Points, in no order, along strands that fork, close into loops and pass close to each other.
(in the rows, 128 means zero)
Points whose rows are less than 170 apart are linked; no others are. Some points are linked to none.
pev: [134 127  96 160 126 150 113 128  91  84 127  86 118 160  81 100 150 109
 123 129 140 182  93 124 110 191 176  93 122 104 130 125 114 104 122 176
  76 103 176 115 133]
zupam: [ 62 117  99 142 107 111 118 139  90 123  83 141 138 147 184 137  97 125
 104 169 139 141 123 127 171 174  86  77 127  96 110 106 114 183 170 149
 141 106 149 175 101]
kuvim: [121 140 140 139  90  80 119 110 130 148  96 125 156  96 185  84 147 147
 192 182 164 115  85 146 106 139  87 113 123 138 133  87 137 169 170 123
 190 110 144 115 157]
Fas: [101 124 114 178  94 117  93 164 125 129 116 166  98  96 152  97 143 103
 142 122 112  94 141  94 138 143  97 126 180 135  59 108 112 150 135 140
 121 103 159 163 176]
San: [119  86 121 132 124 150 171 170 133 107 103 143  94 127 102 149 117 100
  72  64  79 141 154  92 157 121 157 126 136  81 145 126  78 107 117 144
  88 160 139 147  98]
vosuv: [140 105  97 173 164 165  99 110 103  90 165 121 111 125  91  95 123 126
 119  79 134 164 113 126 103 186 118 118 167 165 114 119 115 159 101 161
 111 233 167 153 111]
pemak: [131 118 118 125 155 153 125 117 166 123 144  68 144 120 123 159 100 102
  96 138 116 140  87 124 175 133 140 133 187 100  69 106 162 124 118 130
 115 125  92 152 130]
Pog: [129  83 136 162 165 130 172 143 127  71 123 110 149 168 161 155 138 139
 104 161  88 139  86 143  98 106 146  49 165 103 172  77 118 137  78 124
 115 128 118 185 121]
nol: [138 131 134 114  98 104 181 120 104 129 100 150 135 177 208 158 111 124
  91 140 142 181 135 158 115 133 114 120 128 106 163 126 117 133 190 151
 138  83 139 175  99]
bafo: [154 100 188  89  60 102 176 133 139 133 121 108  89 152 141 175 133 153
 110 127 169 114 139 153 161  89 130 126  96 116 130  98 113 121 173 125
 146  99  76 165 140]
galu: [123 111 128 102 167 162 107 161 141 143 130  91 160 109  73 104 125 141
 127 141  99 103 148 124 186 144 120  88 144 150  86 159 154 102  80 118
  95 110 138  72 173]
Deg: [166 114 154 130 120 140 171 126 146 153 173 133 110 110 170 152 131 102
 110 111 127 131 133 152 100  79 136 187 160 113 141 100 144 137 137  68
 151 172 116 162 142]
fuli: [ 90 121 138  84 155 150  85  83 166 163 147 112 139 118 110 149 142 123
 122 157 140  71 107 106 223 110 117 155 171 123 116 148 170 160 117  87
 150  91  63  78 116]
Tid: [128  87 119 182 136 181 127 155 114  97 177 101 123 135 106 106 186 110
 118 149 117 129  99 136 103 172 169  89 197 118 124  87 134 121  86 101
 110 111 181 165 179]
Vose: [167 123 129 127 165 162 150 143 162  60  95  96 141 105 141 130 112 126
 124 153  98  93  78 143 149  70 139  96 108 122 140  93 149 124  60 179
 175 104  94  99 157]
Suru: [122  91 123 181 145 152 179 139 144  69  88 153 115 134 160 125 150  77
  81 114  45 132 113  75 112 111 137 117 181  95 133 101  90 130 102 142
  99 138 144 145  87]
Goz: [135 118 166  93  78  98 173  98 124 105 102 125  98 182 145 182 142 139
 116 120 144  98 153 124 166  76 110 113  79 137 156 141  70 133 168 130
 144  56  42 156  78]
Nudiz: [120 101 141  36 150 150 117 151 104 138  95 162 155 128 172 164 102 148
  60 145  91  82 150 132 179  90 127 133 119 174 172 169 163 130 137 145
 156  75  99 121 115]
Zome: [122 175 106 154 154 105  71 135 137 138 141 171 156 106 110 102 128 142
 173 125 115 111 161 118  76 131  85 132 114 182  98 181 125 114  99  97
 108 113 152 118 111]
seken: [112 154 121 150 129 132 129 164 119 144 169 155 123 114 101 100 144 147
 161 105 115 120 187 142  96 131 103 104 105 181 117 173 113  92  89 106
 136 147 160 125 176]
dake: [117 173 150 102 129 125 137  83 141 175 211  85 119 187 114 153 141 144
 145 165 167 133 145 173 136 124 122 141 134 167  70 158 148 113 165  66
 114 112 102 136 165]
nibeg: [129 123 134 148 127 123  81 154 103 158 137 127 190 104 154  92 109 154
 145 187 183 120  95 151 161 188 107 137 180 106 104 131 185 188 125 135
 119 118 185 141 133]
mivif: [147 169 113 162  87 101 125 121 126 107  69 140 115 110 149  80  82  81
 105 122 122 157 103  95  93 120 144 193 120 121  82 126 105 142 175 212
 106 134 143 126  71]
Sif: [ 75 165 117 120 104 148 116  80 128 163 170 100  78 165 102 119 179 127
 184  97 141 136 166 115 117 133 136 108  94 139 137 133  88  91 150  72
 131 155 105  86 175]
repiz: [138 144 126 146  79  55 130 103 119 126 157 115 143 151 136 173 111 149
 157 118 186 175 123 158  96 116  98 155 131 122  59  92 121 115 192 101
 112 136  95 211  74]
res: [127 124 140  99 107 110 116 134 125 152  77 147 150  59 116 122  79 135
 117 117 122  99 148 107 127 118 108 158  80 139 134 149 126 139 149 127
 112 137 131 130 108]
Seb: [132 110  92 179 130 112 152 162  96  95 137 190 120 149  99 106 166 118
 110  82 105 146 155 105  78 139 142 137 127 135 182 139  71 112  99 133
 107 159 175 131  58]
zes: [111 135 163  92  85  88 143  80 131 167 163 139 104 129 147 141 153 151
 147 179 173 121 151 173 107  96  87 175 116 167 141 138 148 142 184 107
 194 119  92 152 164]
fise: [113 144 135 143 113 110 135 173 130 128 129 195 116 115 119 106 161 161
 164  92 112 103 171 132  88  82  99 156  76 137 204 157  88 107  98 119
 176 137 119  90 102]
boli: [150  89 136 110 164 172 142 102 164 120 117  83 146 144 172 163 130 108
  90 160 113 125  54 143 164 106 152 126 165  80 184 106 163 153 105 126
 189 110  67 115 120]
Nin: [138 161 164 111 159 145 159  89 168 143 171 101 132 215 143 166 143 125
 120 172 123 117 145 148 142  94 127 100 145 173 121 156 146 103 145  56
 112  94  88 119 166]
komo: [132 107 125 151 146 165 125 145 123 159 144  98 153  66 118  87 123 134
 162 124 125  92 158 117 140 171 111 114 166 162  66 136 135 139  80 116
  96 178 164 110 176]
kago: [144 111 110 143 127 133 109 130 167  96 109 115 102 103  63 146 151 101
 150  60  99 124  91  74 130 120 162 147 110  76 134  99  94  95  83 144
 102 140 119  83 104]
Felu: [ 82 110 127  73 169 148  63 139 127 187 133 155 157 137  64 117 118 144
 111 139 137 124 166 106 198 184 120 142 156  98 133 164 172 154 117  98
  76 106 115 114  77]
bir: [135 178 115 116 120 101 114 112 125 148 172 112 129 159  89 151 109 145
 156 123 169 148 132 161 109 119 119 142  82 160 105 182 139  98 143 115
 129 122 103 125 124]
zupe: [115 117  94 100 130 123 114 118  87 140 124 123 100 151 116 184 110 128
 112  92 165 144 104 139 154 161 150 134  92  55 164 109 125 167 146 135
 146 166 108 130  75]
let: [117 128 118 122 107  94  83 103 139 142 157 115 131 154  90 184 102 155
 175 127 176 137 111 121 160 161 132 152 137  96  69  87 128 147 169 107
  92 139  75 185  58]
giv: [110 129 117  79 141 163  89 150 117 154 144  90 109 128  81 123 103 124
 117 112 110 130 128 133 181 138 165 120 108 123 105 162 166  91 100 164
 130 124 117  73 176]
dev: [110  92 144 152 128 132 162 114 145  89  89  97 126 151 158 161 145  96
 107 130  75 149 100  98 117 114 147  84 170  79 126  72 108 120 142 103
  82 121 117 161 122]
rogu: [ 96 109 166  40  90 157  94 154 113 169  94 173 116  92 139 139 140 170
  99 120  90  98 170 121 147 121 148 130 106 163 151 167 174 100 145 132
 169  98 102  94 143]
suf: [126 114 158 134  74 103 115 172  89 157 112 163 125  73 171  92 141 162
 152 136 151 118 119 156 105 153  99 115 121 118 178 116 130 161 152 135
 183 127 169 126 159]
Naled: [122 148 146 134 146 160 155  92 175 129 144  70 142 191 164 133 144 124
 132 182 113 142 116 154 132 122 151  82 153 124 113  91 140 116 143  81
 120 121 109 113 192]
Tef: [122 162 107 112 119 110 107  90 137 132 136  87  98 174 159 143 110  97
 114 180 152 143  72 147 164 111 142 151 143 131  95 119 180 131 162 189
 182  73 104 122 165]
zadaz: [108 116 120  71 132 144 152 162  83 123  88  91 148 151 156 138  57 130
  58 165 127 150 123 166 202 136 139  85  96 114 117 136 154 126 149 189
 133 115 123 137 131]
nuged: [104 156 104 126 111  82  78 107 142 120 110 121 127 184  75 167 114 136
 173 129 165 142 111 101 164 164 115 106 102  99  81 121 114 119 158 151
  94  71  82 122  71]
firug: [ 88 152 129 112 159 126 114 110 136 147 103 160 144 144 167 128 123 112
 106 164  96 110 158 100 128 108  98 103 130 168 130 180 142 131 156  82
 130  93 123 134 116]
masuf: [115 113 116 130 146 133 205 119 135  82 139 119 124 134 123 185  78 136
  73  93 111 142 138 148 147  93 126 108 121 168 113 127 100 126 111 138
 129 197 109 204  85]
lugad: [118  80 112 132 141 160 156 186  77 126 120 169 102 136 122 103 153  99
  68  85 107 147 188 113 114 159 155 121 134 107 204 164  98 129 114 124
  87 150 189 133 106]
vope: [163 165 122 122 159 150  76 133 129 151 111 172 142  76 159  86 126  90
  99 134  98 111 123 120  78 127 122 199 169 169 122 191 197 152 108 163
 129  95 144 103 133]
ledem: [159  99 157 144  99 121 144 155  82 155  97 124 149  51 179  82 124 130
 147 122 163 130 122 140 100 145 127 129 118 106 178  89 125 168 151 125
 145 204 162  99 136]
fubo: [138 145 136 138 120 138  95 121 141 146  95 133 117  69 137  83 170 114
 183 115 105  99  99 105  89 117 142 163 113 122 166 110 135 132 108 133
 158 127 148  46 158]
zuzek: [128 110 122 159 175 135 159 121 130  88 118 116 183 128 121 106 127 167
 152 135 115 133 143 126 105 136 118  65  81 170 142 134  79 142  90 105
 106 189 161 106 105]
zas: [ 78 153 102 113 111 147 144 114  85 142 117 135  69 133 151 114 111 104
  93  88 105 156 162 128 138 129 163 141 100 136 158 168 100 107 147 192
 158 154 134 116 136]
pab: [148  88 115  95 136 142 155 174 107 130 182 188  75 168 144 187 128 123
 103  81 117  83 177 148 145  88 141 126 170 129 140 153 110  91  90 143
 150  91 127 157 134]
zalut: [125 160 160  85 152 141  96 101 142 177 104 148 155 121 150 119 137 127
  92 154  89 125 125 119 130 124 137 166 151 182 130 188 202 121 155 113
 126  72 122  83 165]
Fav: [ 89  88 119 127 140 141 140 146 132 122 122  91 123 116  92 136 113 161
 152 119 137 120 129 126 188 162 123  57 117 114 100  91  94 138 105 122
 128 168 147 135 161]
nobol: [142 115 113 172 155 121 140 116 136  86  93 126 152 149 119  97 170 127
 158 154 100 140 112  99  75 127 141  79 104 122 158 108  87 124  98 116
 102 131 164  87 102]
Fati: [136 117 100 191 138 142 135 130  81  65 161 108 129 176 119 123 161 103
 107 143 133 180  77 144  72 158 170 101 176 136 134 114 133 100  92 167
 103  88 167 174 124]
sofu: [ 97 150  99 113 103 100  79  38 149 182 154  99  85  79  94 140 137 117
 176 129 159  94 140  97 130 120 128 184 113 156 114 112 119 130 151  81
 140 169  80 100 140]
Gen: [ 92 154 129 159  79 122 177 126 155 130 163 174  57 141 149 121 178 118
 142  99 113 103 184 115 113  68 115 152 138 145 137 110  52 106 132  89
 172 161  97 142 144]
norat: [152  90 123  87 165 142 141 155 114 119 132 192 122 153 171 177 108 139
  93 120 107  77 165 159 137  74 138 131 136 137 219 152 114 125  86 146
 176  92 110 132 105]
Gilov: [113 165 123 147 154 125 124 128 140 108  93 187 166  99 163  80 147 118
 131 155  87  80 167  84  76 105  88 105 120 178 102 183 125 137 126 115
 101 100 154 117 108]
kek: [160 163 177 114  76  94 146 136 152 130  65 164 132  70 146  72 166 146
 168 137 132 120 100 127  95  93 116 173  97 139 138 112 144 123 141 180
 164  81 145  72 178]
gitu: [135  97 144 131 142 125 131 170 155 108 129 139 145 183 111 134 162 155
 131 184 128 113 133 155 140 134 128  66 140 134 139 119 139 112 105 102
 126  67 146 138 154]
babi: [147 126 170 131 110 140 181 149 168 109 125  84 124 163 154 107 138 169
 141 140 132 146 134 176 116 103 157  76 118 101 153  71 123 106 116 105
 131 159 119 137 200]
rovid: [165 123 148  99 103 117 156 130 166 104  95 125 107  79 153 155 105  88
  85 164 120  84 107 129 165  62 121 190 139 135  80  96 160 125 137 170
 146  95  99 156 163]
Kanil: [124 137 141  72 121 133  90 149 121 152 107 135 100 180  89 155 132 146
 105 110 136 129 133 126 168 141 139 127 110 106 129 160 149 116 147 150
 105  59 120  94 133]
Ripas: [137 129 111 125 125 117 136 136 117  95  61 141 113 151 169 135 105 106
  97 137 118 141  92 130 119 109 146 107  95  98 203 135 122 138 124 208
 170  91 126 102  96]
vor: [163 141 174  96 100 106 161 136 171 103  69 160 133  85 165 118 136 143
 122 166 126  95 101 126 125  59 109 178 105 150 124  96 140 135 156 154
 169  74 124 139 171]
gile: [109 178 111 144 107 130 104  89 150 174 219 132  94 141 132 121 155 107
 160 115 148 130 162 130 102 120 113 175 166 174  66 141 141 108 150  61
 142 139 121 150 184]
Lam: [165 173 119 144 188 179 136 127 148 108  92 126 150  48 139  79 131  81
 120 126  86 110 146  93  82  93 124 188 146 157 100 171 138 134  82 146
  97 131 134  73 106]
momul: [155 129 120 130 104 110 106 118 156 141  83  83 134 110  80 135 107 116
 174  87 129 128 103  60 139 152 163 135 112  87  95  83 111 107 129 140
  77 136 128  93 120]
Magol: [154 133 148 102 124  98  98 142 140 105 106 115 159 172  56 172 113 158
 127 136 152 134 100 117 150 157 129 121 105  94 104 134 143 102 145 124
  65  45 119 139  90]
guka: [120 117 140 153 126 142 149 154 177 112 150 176  77 134 126 135 202 119
 158  91  94  87 166  92 107  81 124 118 142 121 154 102  75 109  95  59
 138 135 109 111 148]
Dava: [127 123 161  99  45  99 200 121 137 141 117 119  80 130 137 135 112 122
  96 142 143 149 165 144 138  75 136 160  88 118 129 102  92  94 189 155
 133 150 116 160 153]
kib: [157 132 156 152 102  74 152 158 126 100 125 153 173 146 101 165 117 157
 135  96 136 158 137 112  79 111 101 141 104 108 111 131 102  92 154 106
  60 115 150 178  53]
zed: [164 140 107 168 131  83  83 114 128 104 117  91 161  97  98 128 116 139
 199 124 150 130  62  99 111 147 145 115 116 110  87  70 140 121 104 161
 115 128 142 101  95]
nife: [129 159 130 144 129  89 164 127 136  87  95 146 158  96 153  93 108 150
 151 160 128 121 133 157  86  73  97 122  59 166 140 121  94 134 122 153
 176 150 119 126 101]
zevag: [117 138 170  97  45  75 182 100 151 150 103 137 108 116 133  99 167 169
 154 151 156 134 173 157 104  69  90 165  88 152 157 121 107 104 181 129
 167 135  90 130 182]
Tibi: [123 136 131 140 170 144 140  72 184 101 119  82 155 160 162 153 138 128
 143 188 116  97  76 129 135  97 134  97 127 129 143  94 126 158 119  89
 161 123  66 106 131]
Bon: [ 96 114 127 151 113 105 162 157  99  99  77 118 151 135 160 114 102 157
 135 169 144 149 135 149 137 163  91  32  78 125 120 125  91 152 153 159
 124 129 149 167 122]
vog: [106 107 121 118 116 104 144 154 123 113 137 154 111 203 103 173 168 153
 142 143 144 126 163 127 133 146  97  57 120 117 144 120  88 106 137  89
 113  67 114 153 110]
tifo: [125 130 130 181  84 118 133 186  94 107 139 137 132  99 109  69 151 159
 189 115 154 132 138 147  99 152  98  84 108 146 103 147 100 107 106 172
 139 135 182 126 181]
gis: [129 131  93 111 166 123 110  89 151 127 106  62 182  62  93 116  63 147
 162 157 131  88 104  90 173 133 110 131 104 148  86 113 138 150  95 143
 137 155 100 109 109]
laseb: [129 100 144  96 127 124 148 118 156 131  97  83 159  78 145 150  73 124
  88 180 135 110  98 144 196 105 114 129 139 121  87 101 155 149 137 113
 143 130  99 161 138]
zif: [122  84  85 105 161 166 151 158 105 128 149 169  71 135 141 162 105  84
  67  67  83 115 178 108 187 120 150 114 193 119 138 142 115 108  97 150
 134 141 130 164 142]
Sosom: [129  98 126 189 107  99 161 183 110  64  97 148 150 119 136  99 139 158
 146 148 146 124 114 136  89 135  85  62 115 147 100 121  87 130 107 170
 119 141 171 170 119]
vevil: [ 99 124 118 129 101 129 171 135  89 130 124 138 123 167 221 146  85 118
  80 158 129 156 161 164 159 140 104  90 152 138 109 124 122 139 188 148
 146  97 149 205 155]
Sarur: [134  88 156 115 133 156 179 161 157 113 132  72 126 108 130 142 102 173
 141 139 132 104 114 168 171 118 140  61 114 116 122  69 122 132  87 124
 160 177  99 147 181]
pimos: [ 88 141 156  83 109 109 113  74 119 192 186 139  99 158 152 152 185 166
 165 159 172  87 129 160 157 121 112 158 140 150 144 139 145 187 158  81
 192  98  81 125 132]
nupa: [164  88 132 190 124 177 133 166 112 125 177 113 122  76 133  94 160 119
 147 107 141 116 122 137  99 168 132 126 193 121 105 100 138 140  85 120
 121 186 184 150 191]
gikam: [ 97 124  93 137 119 116 177 117 130 107 143 147  75 158 161 166 114 109
 119 114 118 119 147 128 144  89 126 113 133 165 116 125  73 116 127 139
 175 147  97 177 120]
buki: [111 114 100 194 112 138 127 131  89  77 138 155 105 150 101  88 135 119
 108  77 126 170 138  97  95 177 129 118 140 145 111 135  69 143 128 182
  84 183 175 166 101]
dip: [ 98 117 170  81 105 142 148 109 147 160  69 160  99 163 156 137 155 118
 104 117 109 109 176  94 152 105 130 111 113 115 180 130  98 132 189  80
 114 100  84 105 153]
Mosem: [170 141 149 166 137 136 139 118 149 125 140 121 146 151 142 118 164 101
 139 121 108 157 107 113  76 115 144 140 135 113 132 116 138 102 120  93
  83 120 162 101 132]
kased: [127 115 153 133 134  96 114 160 116 141 152 158 190 140 157 147 119 165
 110 191 166 135 120 162 147 162  98 128 180 106 114 122 176 170 140  92
 109  94 180 193  88]
Viben: [179 145 158 155 129 135 115 140 114 142 147 129 171 128 128  70 172 125
 155 137 130 152 125 143  53 151 133 140 137 147 162 161 154 108 117 103
  84 110 191  72 169]
Norot: [110 107 110 115 159 151 136 178 106 126 137 191 104 108 121 133 122 139
 110  79  90  90 180 134 121 102 131 122 110 151 211 167 112 116  66 150
 181 158 131 113 118]
fomos: [184 160 170  98 125 124 140 169 122 171 161 162 141 131 116 111 147 148
 116  96 130 150 143 156  89 122 131 179 126 139 159 188 180  91 128 124
 116 109 168 105 181]
Minip: [154  90 126 139 112 123 125 103 104 147 112  93 143  61 151 115 119 102
 130  83 153 151  89 118 112 145 148 146 129  73 147  55 124 155 146 119
 142 213 138 103  87]
Neguv: [ 88 132 127  96 113 129  69  36 151 161 126 110  84 103 104 151 157 105
 137 151 139  51 128  90 178 113 123 168 130 142 131 140 131 161 155  83
 153 132  35  92 112]
gub: [ 96 127  74 170 150 143  73  94 116 100 202 113 109 165  52 105 141 136
 155 113 146 159 118 120 141 218 131  92 162 143  85 105 110 152 112 130
 111 169 166 161 127]
suvi: [137 130 143 126 151 159 213 148 145 118 151 118 130 114 126 133  90 136
  84 113 104 137 169 167 137  80 136 141 104 170 124 145 124  98 101 127
 133 190 127 140 158]
Mumes: [168 157 158 129  97 103 174 119 134 108  93 148 136 158 182 150 121 103
  84 135 107 169  95 113  82  74 147 182 136  96 153 117 117 108 182 157
 116  96 139 128  70]
par: [133 132 100 174 129 112  59 112 124 130 179 109 133 125  78 120 144 134
 190 107 159 155  89 114 119 191 148 139 161 104  83  77 133 136 115 127
 102 141 153 123 132]
Kov: [115 128 138  94 145 152 112  78 140 168 113 104 127 140 173 120 153 116
 122 167 136 143  84 142 156 140 155 153 138  86 204 103 169 179 152 120
 184 120 100  79 147]
mumo: [141 142 154 140  50  60 130 112 123 143  93 122 140 124 147 142 132 130
 158 110 169 176 107 106  95 117 114 144 117  96  83  63 110 114 227 112
  99 116 140 160  98]
Voleb: [162 111 148 139 113  83 131 174 108 132 139 170 168 159 135 161 112 149
 109 139 152 161 148 147  99 135  86 131 145 122 116 148 142 126 161  91
  83  84 169 209  84]
Pilen: [134 130  92 143 129 115  97 143 117 117  87 154 119 126 123 122  54  91
  95 101 105 162 127  94 135 156 147 147 127 115  96 137 111 158 158 206
  92 143 115 167  71]
Fiki: [133  92  99 144 193 189 156 116 119 100 188  93 112 145  86 124 137 121
 102  83  97 166 126 143 129 165 144  86 153 133 150 133 126 131  72 107
 126 218 163 130 137]
Fuzet: [150 108 107 171 186 147 149 145 146  46 101 131 145 126 149 143 130 111
 106 160  84 108  78 131 124 103 131  85 159 139 121 112 140 143  52 178
 156  95 132 147 125]
sopal: [134 101 125 143 127 132 111 138 160 104 149 158  87 136  74 180 191 110
 159  75 121  81 124  75 122 112 137 134 130  89 143 112 102 112  81  76
 112 121  97 117  99]
bove: [116 135 114 109 178 118  51 154 127 147 159 168 177 119  61 128  99 171
 132 141 149 103 129 144 156 158 121 156 123 127 154 190 196 153  79 132
 133 104 134 107  75]
fal: [107 140  88 133 165 136  81  85 139 161 129 142 133 100 108 114 117  86
 120  88  87 132 160  73 113 138 128 150 140 144 128 157 117 140 140  66
  97 181 103 107  88]
vinik: [ 84 170 122 126 104 137  60  91 151 162  85 126 101  91 122  84 150 106
 159 110  93 105 117  69 103 151 147 144 115 142 110 148 143 101 138 157
 133 102 129  59 167]
Semup: [100 101  89 139 128 129 114 196  88 103 143 160 124 163 102 112 135 137
 109 165 124 118 135 146 162 154 122  64 159 155 105 143 136 104  93 175
 140  53 171 164 157]
nepob: [ 93 145 115 106 102  91 116 114 107 143 124 138  99 190  91 186 161 146
 151 108 175 121 162 117 149 160  73 105  95 111 125 158  83 132 162  95
 109  66  79 145  74]
Visu: [ 91  96  87 129 153 147  77 138 101 136  85 149 124 114 102 116  86 105
 102 101 109 149 156  88 175 221 117 115 147  96 126 126 101 192 153 141
  86 166 115 169  67]
lamal: [136 148 112 142 148  64  92 119 110 110 107 156 194 130 132 133 106 161
 162 148 152 134 119 133  75 109  79 125  66 142 153 151 119 150 142 104
 157 128 133 121  50]
pafir: [153 149 149 172  91  94 150 136 104  77  78 123 144 109 177 103 129 108
 125 127 138 169  64 122  71 119 150 142 121  89 109 102 124 122 176 200
 113 123 165 134  83]
ler: [159 167 109 137 137  86 135 129 128 109 169 129 142 116  69 139  72 159
 161  85 162 164 125 152 107 124 122 145  81 166  77 139 121  93 114 143
 110 183 116 166  88]
sinog: [ 70 132 112 119 121 155 106 101 136 162 152  91 105 149  96 132 151 132
 176 123 145 121 140 102 179 175 134  82 127 102 106 106 103 120 145  76
 108 136 138  98 179]
bani: [106 107 110 121 157 185 152 101  97 111 181  97  71 184 109 137 162 130
 131  95 123 172 135 145 122 168 174  89 124  67 175  95 105 126 103 113
 144 174 134 121 168]
Did: [188 125 171 104 155 137 128 169 140 165 197 177 123 138  97 160 168 140
 139 104 123  95 156 146  99  96 116 178 143 131 166 160 165 117  92  57
 128 108 137 119 153]
Lide: [110 163 118 128  90 120 109  86 142 185 161 133  90  69 120  94 121 108
 138 119 132 118 159 131 108 127 128 196 134 161  83 134 142 110 155 112
 125 168 127 137 180]
tudiv: [102 143 139  69 137 130  90 111 109 176 194 152 107 179 143 166 146 156
 140 143 173 101 102 173 175 121 139 182 161 132 149 165 201 164 114 154
 188  77 108 101 129]
ribe: [140 158 103 155 174 159 135  79 127 144 120 107 165  60 121  77 127  99
 132 113  97 139 149 100  75 129 130 185 124 175 119 149 109 135 106 107
  95 217 133  66  95]
vebo: [111 119 102 113 143 152 126 175  74 119 157 124 114 160 154 133  93 138
  93 149 144 149 116 184 177 159 142  97 150 109 132 132 165 125 108 204
 169 103 162 145 154]
vobit: [121 141 122 147 115 156  74 149 111 142 116 125  97 105 101  71 121  99
 124  93 101 132 141 106 127 157 157 136 138 141  84 171 152 105 107 198
  95 117 155  90 188]
miv: [167 146 119 136 165  86  76 146 102 112 132 141 173 123  95 119 112 154
 140 134 148 135  90 154  88 155 125 134  87 124 170 177 168 135 100 144
 143 119 158  92  73]
Gibet: [156 121 176  89 131 123 120 157 151 153 171 129 145 133  84 163 149 195
 172 128 162  71 140 153 151 114 106 128  96 132 142 146 142 125 107  64
 137 112 104 111 137]
nif: [ 92 107 114  81 166 163  74  94 134 199 101 106 160  90  87 117  98 131
 111 107 124 130 155  83 180 169 116 138 125 101 143 160 130 150 140  66
  99 158  86 101  70]
mon: [143 170 100 138 156 169 103  93 102 123 151  57 138 145 109 103 102  94
 115 114 142 206 103 135 130 195 179 138 126  96 121 140 158 120 145 160
  89 164 151  90 154]
gura: [154 157 123 114 112  98 132  99 137 173 174  97 130  74  80 120  71 142
 157 116 167 139 174 143 112 128 126 191 101 165  77 127 126 103 139  88
  81 213 118 163 132]
gabud: [113 166 125 129 135 140  91 100 118 163 179 123 119 166 171 125 152 121
 137 157 146 149  87 162 134 147 139 153 162 115 138 137 177 147 156 136
 171  92 147 112 171]
Doso: [159 166 154 106 137  96 166 107 150 119  94  74 188 108 152  93  95 158
 153 195 150 120 113 164  95  95 120 107  62 165 132 122 147 120 132 137
 147 131 141  97 162]
Tif: [167 138 104 173 143 168  76 118 122 131 124 106 122 105 109  72 124  59
 124  96 123 161  93  98 106 174 166 177 164 111  98 140 147 129 106 186
  79 146 139  88 146]
Gog: [130 140 143 136 160 150 163 141 164 114 144 137 123 117 116 128 138 118
 133 123  90  92 170 123 135  74 115 119 118 161 121 126 113 104  80  83
 132 146 109 114 165]
lefa: [137  89 116 107 135 145 159 109 122 114  91 122 121 129 199 160  93  86
  62 141 109 137  97 134 145  97 153 155 139  89 198 116 139 159 146 151
 173 128  95 134  94]
Mosof: [178 119 147 123 158 146 164 143 135  98  84  80 171  69 138 105  77 120
 114 152 126 122  98 151 130 110 144 107  93 133 124 135 140 131 101 177
 125 145 136  97 137]
Dag: [178 124 154 128 110 133 162 127 121 140 139 107 136  84 137 138 107 103
  97  77 125 165 114 135  98 110 157 192 142  82 133  97 140 111 146 105
 107 201 140 143  98]

A fork is a point with three links, a tip a point with one. Leave the first point through the second and follow the links. Name the first fork or tip that comes.
seken / tifo -> Visu
Suru / dev -> seken
Tif / mon -> giv
bove / miv -> San
galu / komo -> vobit

How many points has the smallest loop of links through each point below? Write none if it is on no loop.
masuf -> 6
sopal -> 35
gura -> 6
komo -> 10
Neguv -> none
